Each scene shows the same named points in several views. A view is turned or mirrored, shifted and resized as a whole, has a little noise and may leave points out.
(in the rows, 128 means zero)

Scene 1
View 1
q496: [121 151 159  78 127 157  73 131  97  71 129 115 140 125]
q220: [136 126 119  81 110  99 108 153  74 133 130  72 138 124]
q215: [151 154 178  84 117 161  86 119  96  85 118 100 121 134]
q887: [137 145 149  88 117 131  94 141  92 102 124  96 131 133]
q224: [164 130 178  43  78 133  98  70  82 158 128  47 138  93]
q658: [168 152 177  58  74 108 149  84 104 159 119  60 137 135]
q351: [100 138 115  88 140 123  90 186  96  78 130 116 153 132]
q993: [143 114 124  68 108 108  86 133  66 153 138  51 131 100]
q282: [140 146 203  25  70 148 132  58 118 130 119  84 170 108]
q382: [152 152 147  84  94  99 149 139  98 135 109  84 129 151]
q332: [154 123 167  36  81 128  98  82  74 154 132  47 151  92]
q851: [156 133 130  69  91  77 144 131  88 162 122  52 138 128]
q558: [128 110 121  38  93  85 118 124  76 164 135  50 164  95]
q827: [172 141 168  57  71 111 141  80  85 175 120  49 130 114]
View 2
q496: [ 87 176 137 108 179 133 160 169 165 135 114 163 135 132]
q382: [ 97  68 130 118 172 126 123 138 136 105  52 133 126 120]
q282: [ 72  97 121 137 203 105 119 193 145 109 121 136  58 216]
q220: [119 115 175 117 164 104 136 149 108 121  62 130 140 110]
q827: [ 80  49 149 140 189  94 103 159  88 100  43 104 102 145]
q351: [140 156 163  96 142 139 165 143 165 141  94 162 151  92]
q851: [ 97  34 132 122 168 112 110 146 116  98  36 116 114 136]
q332: [ 80 117 166 139 201  79 117 189  85 119  99 107  89 181]
q658: [ 57  59 123 136 193 104 108 172 113  94  66 119  93 166]
q215: [ 54 151 121 123 196 127 149 176 155 117  98 155 140 131]
q993: [107 130 193 123 177  86 133 168  88 122  66 113 133 128]
q887: [ 87 137 144 115 173 125 144 161 141 122  85 147 146 114]
View 3
q496: [114 101 158 144  95 158 115  99  96 151 131 104 144 143]
q282: [103 110 148 136 148 152 135 101 125  94 123 120 151 131]
q332: [128 112 132 132 130 117 117  97 137  75 125 112 135 137]
q993: [137 102 141 137  94 106 103 100 129 115 131 101 123 142]
q827: [117 106 133 138 134 108 134 109 148 103 123 105 137 126]
q351: [130 113 151 147  69 154 104 113  87 154 145 112 114 134]
q220: [132 111 142 145  87 117 110 112 121 131 137 103 113 127]
q224: [121  96 141 133 130 115 123  91 141  97 121 105 150 142]
q887: [117 104 150 145  96 139 115 109 112 149 133 103 132 131]
q658: [109 112 132 139 135 119 138 116 144 111 121 109 136 116]
q851: [115 123 128 149 114 114 132 131 145 124 132 111 110 103]
q382: [114 117 136 149 105 124 131 128 132 137 134 111 112 109]
q558: [137 118 133 136 101 109 109 102 131  89 135 112 114 134]
View 4
q282: [139  79 130 159 116 113 144 158 138 167 111 125  68 127]
q224: [144  93 135 138 133 124 160 150 119 135 102 129  71 112]
q332: [139  97 135 133 135 123 159 147 119 132 109 121  78 111]
q827: [139 106 136 137 140 123 165 167 127 148 109 144  89 104]
q993: [131 124 131 110 135 119 147 136 119 121 111 124 105 105]
q558: [125 108 145 127 129 122 150 143 124 127 127 116 113  91]
q887: [132 129 110 108 116  99 126 143 127 148 106 135 102 131]
q220: [125 133 126 108 126 112 134 144 128 134 115 129 123 113]
q351: [126 134 102 105  98  88  98 133 139 157 117 126 123 142]
q851: [126 127 131 131 132 114 149 174 138 160 123 153 127  99]
q215: [140 125 102 111 114  99 125 144 128 157  95 141  82 143]
q496: [135 122 103 108 103  92 114 127 128 146 101 123  89 148]
View 5
q993: [117 139 144 108 146 113 137 152 154 112 175 119 135 143]
q887: [111 118 110 100 138 135 107 155 175  99 146 125 123 147]
q224: [103 143 118  63 143 123 168 148 145 132 186 143 110 143]
q215: [107 109  87  79 139 145 114 159 175  98 152 123 111 142]
q382: [112 137 111 107 114 131 105 119 159 127 140 146 136 159]
q220: [117 141 137 119 135 120 114 143 161 111 154 120 139 149]
q827: [107 148 118  77 128 125 148 122 143 148 177 151 125 155]
q351: [109 117 130 126 137 132  89 176 190  77 122 118 135 152]
q496: [104 106 100  86 140 148 113 180 183  83 138 120 112 147]
q851: [113 148 121 106 110 128 114 106 150 146 149 150 142 164]
q558: [113 154 163 112 133 112 147 153 156 134 165 139 143 157]
q332: [108 144 129  75 139 125 164 155 148 128 182 140 118 147]
q658: [105 146 107  75 118 131 139 119 144 147 167 158 124 157]

In a view up to two points have been moved. Name them for each view, in the order of its rows, or write none.
view 1 | q851
view 2 | q827
view 3 | q332
view 4 | q351
view 5 | none
